A landscape with many peaks, sampled at points; each row gives a point and its height.
A climber steps from a point to the highest of its 2 nearest points, and stops where none of them is higher. Distance is the straight distance between rows; heights are no part of it.
z891: [ -6  12  14  34  -2   3 -11  13   8   2 -15 -47  -8   5   3 -36 -15   6
 -11 -16  18   9 -34  42  -4  13  34  16]  h=258
z689: [-15   5  -2  -4 -34 -17 -31  17  21  18  23  -2 -12  -2  26  10   4 -28
 -10  18  24  -5 -39  16   0 -14   0  29]  h=386
z643: [ 15  18  -5   8 -31 -22  30  -1  16 -25 -11 -43   5 -21  15 -30   5  31
   1  28  15 -20 -17  41   2  -7  50  -8]  h=687
z576: [ 29  -5  18   5  23 -14  45  -1 -20 -25  12 -21  -1 -17   3  37  21  -5
  18  -1 -34   3  10  10  11   7  17 -16]  h=664
z149: [-33 -23 -14  20  15   0 -49 -12  -3  10   5  54  28  29 -21  37   1 -16
  16  -6 -12   2  13 -53   7 -17 -24  11]  h=385
z338: [ -2   1   6   4  13  14  -9 -22   0  11  -3   5  13  -8  32 -10 -16   5
 -21 -36 -11  16  -8   0  -2 -25  13   0]  h=602
z869: [ 27  -3 -10 -16  -8  -1 -10 -14 -15   1 -23   6  -6 -40  21 -33 -30  26
 -14  -7   7   9 -18 -23 -27   1  -7 -34]  h=118
z692: [-15  15 -17  29  -7 -16 -35  35  -8   6   7  20  -2  -6  17  -6 -17 -14
  26  62  16   7  -6   9   2  -7  17  21]  h=533
z410: [ 28 -10  37 -31   2  -1  32 -23  -6   2  -9 -24  12 -21 -19  23  31  11
  14 -18  -5   5  34 -11  30   6 -14 -17]  h=572
z771: [-10 -26 -15 -16 -20   9  -7 -43  -3  21 -28   2  25 -29   8  -6 -19  22
 -24 -30  -1 -12  24 -61   3  -3  -5   6]  h=114
z549: [ 30   5  16  -3  14 -25  17  20  16 -27  40  -7   0  36 -26  13  40 -17
  23  21  -5  -1   8  50  20   0   7   3]  h=521
z118: [ 18  22 -15 -11 -35 -29  30 -15  20 -10  -4 -21  11 -36  17   9  16  15
  12  45   0 -22 -16  15   9  -1  37  -5]  h=637
z113: [ -3  14  10 -15  21  -3 -28  34 -22  -6  13  30 -12  24  -5 -13  -9 -16
  -5  -9  21  17   1  46 -27  -7   0 -12]  h=566
z601: [-35   6  21   2  10  20  -4  -7  16  15   2  31   8  47 -41   6   0  -1
  -1  -6  -5  17  38 -19   8  -5 -18   1]  h=416
z730: [-36  -9  -5  24 -19  19 -22  -5  52  23   1 -14   9  36   9   3  27  -2
 -18 -25   7 -16  -2   3  29 -18 -13  47]  h=630
z474: [-15   7  -2  11 -17 -11 -21  15  21  23  12  18   4  -9  14   9 -19 -15
  -1  48  12   1   9  22  24 -14   3  28]  h=505
z370: [  9  27  47  -6  -1  12  37 -30  14  -7   2 -22 -10  -9 -15  -7 -13  18
 -18 -13   4  20  18  37  19   9   6  10]  h=369
z894: [-11 -21 -14  -8  36  24  -9 -13 -17 -13 -14  52  10  33 -32  12  -7  11
  10 -15 -21 -10  23 -36   2  -8 -31  10]  h=411
z994: [-42  -3 -24  11 -11  12 -33  35   5  11  10  -3  -3  15  11   6 -20 -22
  -4  36   7 -11 -18 -17  -9   9 -19  38]  h=268
z311: [ 16  21  -2   1   2 -18 -31  37 -23 -27  -1 -10  -6   8  -5 -13 -22   8
  24  26  32   6 -33  40 -38  21  17 -28]  h=152
z806: [-46   9  20  66   0  22 -13  -4  29  21  -4 -33   0  36 -12 -17  12 -19
 -25 -20  12  -3  -2  30   6  24  -2  41]  h=640
z8: [ 10  30  14 -31  13  22  21   3 -19 -24  25  16 -31   1  27   9 -19   6
 -19 -17  -1 -11 -17  20 -27   6 -17   0]  h=449
z747: [-16   2 -19  20 -21 -24 -22  55  11  -2  32  -7   1  15  -5  10  11 -16
  26  66  14 -12  -4  14  -6  30  -3  26]  h=400
z727: [-36   6  -8   8 -14  23 -38  36   6  28   1  -3  -8  20  17 -21 -11 -22
 -19  19  31 -25 -19  15 -15   8 -28  36]  h=292
z209: [ 14 -11   3 -17 -13 -19  -4  -4  -8  16  -9  12   7 -26  10  20 -17   0
  13  34  15  30  13 -10  -4  -4 -10 -23]  h=65
z80: [-31   7  17   6   6  17   1 -25  14   9   9 -14   7  10   4 -36  -6  31
 -46 -55  -6  -1 -14 -10   1 -15  16  24]  h=444
z242: [-20   3  25   3   4  15  -6 -38   4  26 -26  16  20  15 -28  -3  11   4
  -7 -52   6  21  23 -34   9 -32  -2 -33]  h=337
z506: [ -2  31 -11 -13 -21   6   8 -10 -19 -18  13 -10   2 -47  43 -18 -21  17
  -6   9 -13 -28 -40 -28 -37  17  26  -3]  h=272
z58: [ 10  10   3  -2 -23 -24 -11   4  13   8   1 -15  -7  -7  23 -19  -5   9
 -10  11  26   3 -30  40   2 -16  32   2]  h=320
z701: [-14  -1  17   3  -2  10  13 -19  19   9  -5 -13  12   2 -34  17   9  12
  -3   3  -4  22  47  -8  25   7 -10  16]  h=484
z352: [ 16  -6 -15   5  12  -5 -21  14  -4 -10  10  18  -5  15  -6  15  -2 -23
  15  -7 -10  12 -14  -4 -23 -12   0  -5]  h=433
z79: [ -9 -10  -3 -24   3  15  17 -36  16   7  -7   6  17   0  -6 -45   9  47
 -41 -48  -4 -12  18 -30  11 -21 -13   0]  h=514
z353: [ 15  34   1   1   6   4  15  18  -6 -28   7 -26 -15   2 -11 -14   8   3
   7   7   9  -7 -32  64   1  10  26  13]  h=671
z998: [ -1  17  -5  -5 -13   8  29  -8 -25 -28  10  -8   3 -42  31   8  -1   5
  20  24 -21 -17 -18 -41 -33  23   8 -11]  h=239
z510: [-29 -18 -24  23 -12  10 -32   1  30  30  -4 -12  18  23  33 -27  18  -5
 -29 -22   8 -15 -33  -9  10 -13 -10  29]  h=583
z42: [ 32 -28  -6 -25  -4  -9  -2 -29  -7  17 -31  14  -7   8 -13  -5  10 -19
   2 -32  -9 -12 -14 -12   1 -27  -9 -37]  h=204
z686: [  3 -38   4 -11 -16  -4 -33   4  10  21 -15 -20  12   1  -7   3 -10   1
   3 -11   8  21  -2 -32   3  -2 -25 -13]  h=178
z125: [ -1  -2  11   8 -25  -1  -9  23  18  -1   2 -33  -1   1   4 -16  -4  18
   0  27   8  13 -10  21  -4  22 -14   1]  h=683
z277: [ -3  30  11  17  -4   2  13  10  19 -26  13 -40 -16   9 -25  -1   7 -10
   7  19   9  -8 -10  54  16  30  15  45]  h=706
z610: [-25  13  24  38  -4 -18 -14   6  32  32   0  12  -8  38 -20  10  11 -39
  -4   1  30  15  10  54  17  -3  19   2]  h=286
z742: [  7  19  16  22  25   6  16  10  -7 -35  27  -8  -8   3  -6   4 -10   6
  15  16  -4  26  19  23 -10  17   5   9]  h=628
z356: [ 25 -19  17 -39  14   5  10   5 -19 -16 -13  -9  -8  20 -24  -4  20   0
  22 -22 -27 -12  -3  -6  10   5 -34 -34]  h=267
z782: [ -3   4 -19   4 -20   6  11 -15  12  17 -14 -16  10 -33  -8   4 -26   6
  -9  19   4 -16  24 -34   7   6  14  24]  h=389
z75: [-15  16   4  33 -26 -20 -15  13  24  16  -1 -42  -5  -3  21 -21   0 -11
 -10  19  37  -7 -36  60  -3  16  29  13]  h=290
z92: [-18  -3  10 -10   7  12 -20 -22  -6  14  -8  46  11  32 -23  16  16 -15
   7 -44  -8  11   7 -41   1 -34 -17 -27]  h=383
z294: [ 26 -21 -18   3   8   3   3  -7 -20  -6  -7   6   8 -13  -5  26  -4 -17
  10   1 -20   2   6 -26   0  -6   8 -13]  h=476
z207: [  9  -4  -3   6  28  13  23 -31 -16  -4  -5  13  10 -37  34   5 -14   7
 -13 -39 -24   0  -4 -16  -4 -17  22  -7]  h=542
z357: [  2 -27 -26   3  -3  12 -32  -8 -12 -12 -10  25  18  -6   0   7 -19  20
  14   1 -19   3  13 -41  -8   3 -34  -4]  h=236
z550: [ -7 -18 -10   0  32  11   8 -34 -14   2 -16  36  25 -12  13  27  -2   6
   2 -32 -27  -2  17 -36   3 -18   0   2]  h=485
z107: [ -4  12 -20   8  -7  -1 -39  28 -18   9   3  31  -4 -12  24 -19 -35   7
   9  40   7   9 -16  -6 -19   1  -3  -5]  h=501
z360: [ 16 -38 -42 -10  18   4  23 -15 -13 -16  -4  35   2 -18  11  27  16  18
  29   6 -22   2  31 -35   2   9 -43 -23]  h=233
z907: [ 22 -25 -20 -14  31  -4  55  10 -24 -23 -35  15 -44 -29  24   2  10   3
  12  -7 -29 -34  13   2   1  32 -13 -76]  h=631
z485: [ -1   5 -19  -5   8  11 -50  31 -28  -5   0  14 -15   9  -4 -10 -13 -25
  -1 -15  18 -10 -46   2 -30   2   5  12]  h=238
z528: [ 26 -18 -16 -10 -13 -33  -4  19 -14 -15  20   7 -10   3  -6  24  -1 -18
  34  35   2  -7 -12 -19 -19  11  -7 -17]  h=335
z252: [  4   6 -55   7   3  -4 -45  22 -32 -11   4  25 -14  -4  11 -18 -11 -19
  25  19  14 -20 -52   0 -37   9  -4  16]  h=205
z266: [ -9   8  29  10 -44  -9   8  -9  41  19  -2 -32  -5  -1   1 -14  -3   1
 -32   7  21   9  -5  29  15   5   3  21]  h=448
z463: [  7   2 -34   0 -16 -17 -11  34   0 -15  23  18  -5  18 -10  10   8 -14
  21  62  -3 -14  -5  -8 -13   0  -3   9]  h=368
z362: [ 16 -14  17 -34  17  11  36 -33 -25  -2 -29 -14   3 -21 -15 -20  10  13
 -23 -49 -12 -27  21 -37  16  -4 -12 -23]  h=220
z940: [-24  -3  15  17   1  13 -18  -1   0  15  -3 -25   1  -3 -28  19 -24 -17
  -8 -10 -10   2  15 -21  -5  14   8  23]  h=305
z820: [ -9  29   6  -9 -13   6   3  -2   0  -2   4 -22   1 -38  46 -34 -26  24
 -30  -1   5   0 -35  -6 -26   6  26  16]  h=306
z247: [  6   6 -30   5   4   8   3   7 -15 -12 -24 -21   1 -17  -2 -23 -20   4
  -3   0 -15 -32 -23 -29 -24   7  22   6]  h=315
z372: [  8  12 -40  -9 -36  -6  28 -10   8  -5 -11 -12   6 -29  16 -13   7  16
   1  27  -5 -48 -20 -15  -6 -12  28  19]  h=587
z758: [  7   9  28 -25  12  15  35 -20   0  -6  -2   5 -12  -9   4  -5  -4  17
 -13 -22  -9   8  19   8  13  -1  -9  -7]  h=388
z536: [-15 -20   1   5  26  10 -27 -34 -21   6 -11  37  31   8 -21  34   1  -8
  16 -40 -17   9   5 -61  -7 -17 -20  -6]  h=431
z477: [ 27   9   1 -29 -13  -3  30  12 -20 -21 -10  -2 -16 -14   7   7  -7   3
  13  29  -3 -22  -9   7 -11  15   9 -29]  h=285
z316: [ 14 -24 -20 -38   8 -18  47 -21 -19  13 -12  26   4 -37  22  44  11  -1
   5  20  -1  -8  54 -20  14  10 -12 -26]  h=177
z162: [  1 -11   0  25   3 -14 -36  19  23  33 -10  11  17  25 -19   0  17 -23
  17   1  16  28  -6  34  17 -28  10 -13]  h=307
z440: [ 25 -16   5 -29 -27 -13   3 -13 -18  10 -23  -2   3 -34   6  -4 -28   2
  -7  15   8  10   8 -26 -18   9  -8 -46]  h=89
z441: [  1  19   5   0 -19  -9  10  -2   5   3   6 -11   8 -32  -6  37 -27 -12
   1  46   2   0  23 -20  -3  19  19   7]  h=350
z237: [-27 -10  -8   6 -27   3  13 -15  34  26 -14 -32  21 -23 -17  -8 -12  23
 -36   8   9 -20  32 -28  18   4   0  38]  h=426
z354: [ -7  18   3   9 -23 -26  12 -18   2  12   8 -31  -1 -40  36 -35 -30  29
 -39  12  15   4  -2  -2   4   6  44  12]  h=342
z931: [ -3  24  34  22   6  -6 -11  -3  12  23  17   5  -4  21  -8  20   6 -39
  -5 -17  14  32  -9  39  17 -18  24  12]  h=308
z518: [  4  -6   5 -35 -17   4  15 -12   2 -11  -3 -22  -2  -3  -1 -61  -9  44
 -48 -40  -5 -19   8 -19   5  -3  -1  -6]  h=553
z164: [ -5  14 -15  13 -18  10  -8  18  -5 -10 -16 -19   2 -20  -9 -30 -34  15
  -2  35   8  -8 -20   1 -30  17  27  -5]  h=284
z675: [-36  -7   8  22  -2   8 -25   8  29  17  20   0  14  29   4  24  12  -6
   6   4   2   3   4   1  13  -3 -20  47]  h=586
z398: [ -4 -22 -14  -2 -24   4 -23  -8   8   7 -10  -9  15 -14  25  -1 -13  25
   2  13   4   3  -8 -41  -4   6 -33  12]  h=208
z497: [ -1  -9 -11 -37 -21   7  -8  -2  23   5  -2   4  -7  20   5 -28   5  17
 -12 -13   7 -10 -19  11   4 -17 -31   9]  h=579
z638: [ 24 -26   7 -29  -1 -24   6  16 -18 -25  10  -3   1   3 -15  11  20  -1
  20   9  -6   1   0 -13  -6  12 -35 -32]  h=297
z126: [ 34 -19 -20   3  29  -8  41  -2 -30 -26 -22 -14  -7 -32   1  16  13  13
  28   4 -24 -13  17 -15  -1  17  11 -52]  h=658
z499: [ 23 -16  34 -33  21 -22  61 -16 -16   3  -8 -10   5 -29  -9  39  42   1
  12   1  -6  -3  55   7  39  20  -8 -27]  h=612
z163: [ 10 -24 -26  -1  33   0  -4  -2 -36 -12  14  58  -6   1   7  18 -21  -5
   9   9 -20   1  28 -30 -17  13 -19 -25]  h=478
z34: [ 28   7 -15 -26   6  15  28  -5 -16 -25 -10  -2  -9 -26  25 -36 -12  28
 -21 -11 -14 -28 -14   1 -20  -3  10 -27]  h=210
z649: [ 27  15   4 -33  19   8  40   2 -21 -21   0 -11 -14  -1 -24  12   3   5
   4   5 -19 -27   1   2   6   0   2  -6]  h=261
z263: [ 11  16   1 -20  12   0   0  19  -6 -16  -3  -1 -16  11 -14 -13  -6  -9
  -2  -6  10  -7 -27  37 -16  -7   8 -12]  h=626
z274: [-14  12  -1   7  -6  -3 -14  13 -12  19   6   3  -3  -8 -11  26 -36 -30
  -8  26   1  -7   3 -23  -8  -6  12  17]  h=317
z568: [ 20  18 -25 -10   2   8  -1   7 -14 -22 -21  -1  -6 -26  23 -51 -20  25
 -11   8   7  -8 -29  31 -24  -4  26 -15]  h=234
z731: [ -8   5   7   4   1  -3 -36  30  -6   7 -12  14  -7   9   0 -18 -33  -6
   0  29  24  23 -11  31 -17  -9   3 -12]  h=509
z991: [ 18  -9   0  11  46   2  41 -21 -17 -15  -4  -7   5 -24  26  38  24   5
  23 -30 -35   4  17   4  15   2   5 -28]  h=611
z911: [ 13  -3  21  -6  16  -3   5  -7  -2  11  -4  12   2  25 -28   5  33 -15
  11 -38  -7  34  -1   5   2 -22  -1 -35]  h=257
z795: [ 23 -16  14 -32  29   2  63  -7 -33 -12 -19   0 -11 -19 -16  31  22  11
  14  -1 -22 -32  40  -4  28  20 -15 -28]  h=652
z921: [ 17 -36 -29 -24  22 -16  31 -17 -12  -7  -7  33  17 -20  12  34  40   6
  30   6  -8  12  57 -17  26  12 -25 -33]  h=207
z267: [  0  -2 -15   2 -29 -14  14   1  21   1 -17 -52  10 -16  -1 -33  -4  19
 -22  12   9 -15 -10  14   9 -10  40  -2]  h=639
z417: [  2  29  17 -34  11  14  39  -7 -14 -16  14  19 -23 -13  18  20 -17  14
 -20  14  -5   5  13  20  -4  13   2   3]  h=414
z670: [-37  -7 -14  35 -13  13 -32  24  26  34   6 -34   4  21  22 -21  19 -21
 -28 -22  17 -32 -30  32  -4   8 -10  43]  h=536
z454: [ -4  12  57 -15   7  14  19 -14  11   5  -2  -3   1  25 -44  -2  25   7
  12 -21  -2  26  32   3  30  -2 -26 -26]  h=371
z512: [ -3   2  18  26  -5  16  -1   7   5   8 -15 -53  -6   8 -45  -7 -13 -17
 -18 -16   1 -11  -7   1   3  23  27  30]  h=334
z191: [-17  21  47   4  23   8  25 -23  13 -16  29  21   6  33 -30  12  32  15
  12 -17  -9  46  44   7  30  -4 -24  -3]  h=395
z20: [ 12 -11   0 -35  -6  -1  21 -25  22  13 -17  -8  16  -7 -19   9  24  13
   5  -9  -7  15  32 -14  21  -5 -25  -8]  h=529
z711: [ 29 -13   5 -10  29  -6  36   4 -37 -10 -11   3  -1 -17 -30  25   2  -2
  23   7 -23   0  41 -16   5  13  -5 -35]  h=609
z951: [ -7  -8   3  32  -2   4 -33  12  14  17  -8 -45  10  11  20 -34   3   9
  -6 -19  12  23 -19  16  -3 -14   1  12]  h=225
z64: [  4  16   8 -16  23  17  11  -6 -14 -24  21  24 -11  11  21  29  -1  -6
  -8 -32 -22  -7 -16  -9 -13  -8 -12   7]  h=497
z226: [ 23  -3 -26  -9   1  -5  34 -21   4   1 -20   4  20 -22  -1   5   1  22
 -10   5 -21  -5  26   4  17 -15  19  -5]  h=332
z698: [-34   9 -20  41   1   1 -55  38 -24  12   7  -8   1   0  26   2 -15 -25
   6  20  13 -10 -36  -7 -20  13   0  38]  h=240
z488: [-19  -8 -23  11 -34  -6 -56  29  12  41  -6  -9 -18  17  28 -34   0 -13
 -16  23  32 -21 -40  18  -8   3 -19  11]  h=321
z928: [-20  12  19   9 -26  -9  -4 -10  18  23   6 -26   4   4  17 -34  -8  16
 -53 -49  18   9 -19  11   4   0  25  18]  h=412
z696: [ -3  -9 -33 -18  16  14   8  -3   0  -8 -11  43  -5  17  -6   9 -22   6
   6  15 -18 -17  14 -12   9 -21 -18   7]  h=384
z716: [ 25  10  -6 -10 -19 -24  23  -3  16  -9  15  14   6 -19  17  21  15   6
  24  55   3   3   4  24   8 -15  19   6]  h=591
z650: [ 12 -12  -6 -11 -19 -15  18  -1  14 -13  -9 -38   3  -4   7 -68   0  44
 -27 -16   8 -13  -4  12   5  -1  16   0]  h=590
z979: [ -2   7 -11 -25 -13  16 -13  19  12 -12  -2 -19 -14  20   5 -29 -10  21
  -3  10  12  -9 -25   5 -23  11 -16  15]  h=625
z779: [ -4  18  -5  32  25   5  10   1  -4  -9  19  20   2 -16   2  17 -24  14
   4  31 -16  32  36  10   4  11  14  10]  h=595
z952: [ 19 -12 -17 -29  11  19  40 -29 -10 -10 -15  -2  -7 -23  14 -11  -2  24
 -14 -27 -17 -27   6 -31 -10  -1 -11 -15]  h=194
z805: [ 23 -25 -33  -1  19  17  10 -15 -34 -17 -32  18  -1 -19 -22   5 -19  -4
  13   1 -25 -10  24 -44  -9   7  -8 -35]  h=516
z995: [ -3  -5 -21 -18 -18  13  -1 -10  30  14 -11  -7   7  12  -9  -6  22   9
 -17 -17  -7 -18  -4   5  22 -16   5  24]  h=537
z867: [-11   9  27 -19  -3   4  -3   6  10   1  32   9 -11  15   5  21   2 -11
   4  -6   8  24  -4   7   4  -2 -16  17]  h=610
z826: [-18   5   9  -1  22 -12 -38  43 -12  -4  51  16 -17  27  -3   3   1 -32
   3   0  25  14 -11  28 -28   5  -1  21]  h=498
z376: [-25   3 -24  14  27  -3 -68  39 -21  10  11  40 -14  22  17  -6  -7 -26
   7  -4  18  -3 -38  12 -18 -16  -3  12]  h=277
z535: [ 13   6 -31   0  23  23  16 -20  -3  -8 -26  27   6 -10  -2 -11 -25  14
  -2   6 -18 -13  23 -10   2 -14   7  -5]  h=360
z697: [-34  10  14  60  -3  13 -17  28  16  22  -2 -46  -8  15  18 -14  11 -34
 -22 -13  30  -1 -26  42  -9  31   6  35]  h=585
z760: [  6 -33 -46   6  32  16 -18 -17 -34  -7  -5  67   8  15   2  30 -14   2
  10  -7 -19 -15  18 -44  -7  -7 -23   0]  h=443
z679: [-44  26  42  48   0  17 -11 -27  45   8  20 -13  -4  34  -6   6  38 -15
  -8 -55   1   8  -3  19  30   7   0  35]  h=510
z55: [ 14 -19 -15   5  32  -1   9  17 -36 -25   5   0  -1  -7 -31   5 -12  -2
  27  16 -20  -3  26 -38 -20  21 -17 -29]  h=562
z597: [-52   6  11  26   8  15 -25  -9  36  31   8  52  22  48 -23  16  19  -6
  12 -12   0  22  23 -12  21 -31 -13 -10]  h=382
z564: [  1 -11 -16  -1 -42 -22 -31  10  18  32 -13  -6  -7   6  23 -23   1 -16
 -12  12  35 -16 -40  30  -5 -24   7   7]  h=353
z281: [-35  32  43  29   7  27   6 -39  25   7   2 -15  -2  15  -8 -15  14   7
 -31 -64  -3   3  -5  -1  25  -9  16  34]  h=477
z333: [-16   1  -2 -13  -8  14  16 -24  20  19 -14 -27   9  -2 -22 -32 -19  44
 -40 -21   4  -4  39 -23  17  -6  -3  17]  h=469
z694: [ -9   4   4 -18  -8  14  -6 -32  -5   9 -12  -1  19 -42  19  -5 -39  25
 -24  -4   1   8  17 -44 -13  -3  -5   2]  h=85
z660: [ -2  30 -11   5   4  17   3  14  -7 -26 -10 -27  -2 -20   3 -58 -25  33
 -24   8  12  -4 -21  20 -36  27  31  -5]  h=259
z96: [ 14  13  27   2   6 -11   8  34 -13 -41  26 -29  -8   1 -14   1  -5  20
  24  37  -8  24   8   3 -22  42  -7 -15]  h=679
z987: [ 15   9 -30   6  -7  -8 -29  22 -30 -33  -6  -1  -1 -13  17 -28  -6  -1
  37  22  13  -8 -57  16 -44  13  11 -18]  h=180
z177: [ -4  11 -19  30  10  -4  -4  21 -15   3   5  32  11 -23  15   0 -17   4
  20  59  -9  13  25  -6  -4   2  20   5]  h=563
z764: [  4   9  26   0 -26 -13 -11  15  20   3  21 -29   3   7  16  20  14 -26
   3   5  16  -5 -31  20   1   1  12  22]  h=421
z451: [ 18 -17  13 -16  -3 -31  13  -4  -1  -4  16  27   9  -6  -4  30  -1   0
  13  30  10  36  56   0  13  -1  -5 -22]  h=41
z608: [-18   6  27  -5   9  18 -18 -12   9  11   6   4  -5  16   6  -3  -9   6
  -9 -35   4  28 -17   3  -6 -15 -13   8]  h=663
z102: [-10   2  -2   5  11  20   4 -11  10  12   0  34  12   3 -21  33  -2   4
   6   4  -5  20  47  -8  17 -14  -6  11]  h=450
z913: [-27  -1 -26   4  22  -3 -53  17 -15  10  28  61  -3  46  -8   3  15 -34
   6  -6   7   1  -7  -6  -7 -27 -13  10]  h=316
z43: [ 27 -39 -44 -13  16  -5  43 -13 -25 -24 -31  35 -33 -27  19  13  14  12
  30  12 -14 -32  14 -15   7  30 -31 -61]  h=592
z693: [ 36  -9 -22  -9  13   4 -11   0 -17 -19  -3   9  -9   7  12   0   9 -17
  12 -38  -7   0 -44  -5 -17 -19   1  -2]  h=390
z621: [ -8   5  11  13 -21 -23 -20  19  26  32 -21  -9  -4  35  -7 -14   4 -20
   1   7  33   8 -18  60   2 -19  14  -7]  h=314
z919: [ -4  20  25  11  -6  -9  -6  29  13 -26  21 -33  -2 -10  11 -10  -5  20
  27  43   6  34 -10  25 -19  26  -4   9]  h=741
z183: [ -5  14  31 -29  23  -2   2  19 -17 -18  47  29 -22  29   6  23   3 -20
  -4 -21  -2  15  -2   2 -19   0 -11  -1]  h=556
z945: [ 14 -15  -9  -5   9   7  14 -12 -36 -36  -7   1  -8 -41  22  10 -16   5
  16  12 -23  -4  -6 -52 -32  32  -8 -43]  h=206
z726: [  7   4 -37  12 -17  -4   3  -2  10   3  -1  -4  11 -28  25   6  -1  -9
   6  29  -9 -19 -28 -27   8  -8  23  37]  h=549
z651: [  4   0  30  18  -7  -4   4   3  28   0  24 -39   1  13  -7  21  22 -12
  12  -3   2  17   4  28  19  15  -4  22]  h=461
z413: [ 12  -1 -27  -8  10   1  20  17 -30 -24   5  39 -13 -13  -8  16 -14  -7
  17  41 -21 -12  27 -27 -27  18 -15 -19]  h=517
z516: [ 22 -11 -29  -8  -5   6  -9   0  -9 -14 -20 -21  -6   1  -5 -13   4 -17
  -7 -29  -9 -33 -42 -18  -9 -15  16   3]  h=351
z916: [ 13  12  41  17   9  -6   9   2  17 -12  25 -11 -13  33 -30   1  44 -12
  17 -17  -3  16  -6  51  26  -7   6  15]  h=492
z312: [-29 -11 -11   0  17 -19 -30  -6   1  15  41  71  12  41 -18  29  14 -31
  12 -12  -4   2  16 -24   5 -31 -10  13]  h=349
z695: [-24  15   4  15 -10  -9 -25  48   1   1  32  -8 -16  19   4   6  -2 -24
   2  28  26 -11 -26  33 -20  23  -7  30]  h=442
z791: [-24  10  18  51 -11  16   6   3  27   0   9 -42 -20  23 -21   4  14 -26
 -12   1  -1  -4  -6  40  22  29  10  56]  h=675
z529: [-15 -27  -3  -1 -20  -8 -35 -26   5  34 -17  -6  18 -10  18  -9 -20  11
 -23 -31   7  19  -2 -43   1 -22 -10   0]  h=146
z857: [-27  -2  17  42  -4   7  -2  -4  28  14  14   5  16  -1 -16  13  -4   7
  -1  20   5  39  40   7  28  11  -2  28]  h=453
z819: [ 14 -34   0 -23  43   9  70   6 -49 -10 -39  -2 -27 -33   2  10  29   9
  21 -23 -29 -37  20  -2  25  16 -18 -55]  h=608
z809: [ 34  -8   7 -26   5 -13  19 -13 -19   3 -15   5  -2  14 -16   3  24 -20
  11 -30 -11  -2 -14  19  11 -30  16 -37]  h=229
z276: [-26   4  -2  16   2   5 -35   9  24  29  -3  25   2  38 -17   3  18 -29
   1 -10  12  11  -1   1  13 -38 -10   6]  h=345
z264: [ 19 -31 -19 -16   0 -11  -6  -6  -9 -12   1  17   4  10  -4  14   1   7
  30  16  -9   5  20 -33 -10  11 -47 -17]  h=264
z473: [-47  -5  32  47   1  18 -24  -3  46  15  26  -4   8  47  -6  30  42 -16
  -5 -25   6  13   1   9  23   9 -21  35]  h=545
z82: [ 47 -15  -3   7  32 -11  29  19 -31 -36  -8 -23  13  -2 -15  10  32  -7
  35   1 -32 -11   1  -1   9   4  10 -30]  h=719
z589: [ 23   4   5 -39 -36  -7   4 -11  -5   0 -15  -1 -12 -17  20 -31 -20  10
 -11   0  14 -20 -40  -6 -21  -5   7 -18]  h=149
z25: [ 35 -16 -19 -44 -25 -10  -6 -23  -6  13 -20  19  -4  -2   6 -24  -9  -3
 -21 -18  15 -11 -29 -12  -9 -21  -4 -28]  h=176
z208: [-22  22  39  15  30  10   6 -28   2   6   1  19   9  21 -27   8  24   0
  18 -53  -3  36   8 -12  10 -30   4 -32]  h=294
z835: [-11   1  25  23  16  10   0   3  28   0  16  17  13  35 -18   7  16   2
  12   0  -8  54  45  22  22  -5  -5   9]  h=422
z776: [ -7   6  13  -7 -25 -12  -1 -19   7  22   0 -20  11 -36  13 -22 -29  13
 -51 -28  14   6   7 -13   3  -2  28   8]  h=377
z85: [ 13 -13   5  25  16 -24 -21   8  -2  -6  32   2   8  22  -7  24  25 -17
  24 -16 -12  33   7 -13   4 -15   1  -5]  h=387
z770: [  9  29   5 -34 -36 -15  33  -2  -9 -12   4 -12  -8 -35   6  26  -8  -1
   8  43   0 -19   3 -16 -16  16  15 -11]  h=313
z430: [ 10  15  22 -36 -30  -3  13  -6  17  10  -4 -14 -17   3  -7   0  -9  -3
 -22   7  13  -8  -6  23   7  -9   2   6]  h=423
z881: [ 18   1  -6   6   6 -20  11  16  21 -15  41  12   6  13   3  29  34  -6
  24  42  -7   6  12  35  13  -2  11  16]  h=552
z862: [ 38 -21  13 -27   6  -1  27  -6 -29  -8 -34 -34   0 -19 -23 -23   9  20
   6 -28 -21 -20   3 -12   9   8 -14 -38]  h=244
z282: [  5  22  37   5 -10   6  18  -6  -2  -4  -6 -43 -21   3 -27 -18 -15  -1
 -24 -15  -3  -3   1  28  10  17  34  13]  h=354
z624: [-24   1  11  28 -39  -6 -18  12  37  44  -6 -12   6   8  13  -4  -5 -15
 -15  36  25   8  -2  33  23   2  -8  24]  h=475
z380: [-11   2  20  38  18 -17 -20   5  12  15  29  27   7  28  -3  32  29 -34
   8 -14   1  32   4  15  15 -23  13  17]  h=341

Call two points neighbours if one is among the 2 nearest of the other. Go from one point of each pair to the other, from neighbour to neighbour, staying as high as possible. Name the lowest point that can't be avoided.
z795, z82 -> z711
z564, z608 -> z940
z795, z907 -> z819
z919, z277 -> z670
z730, z919 -> z995
z907, z621 -> z162
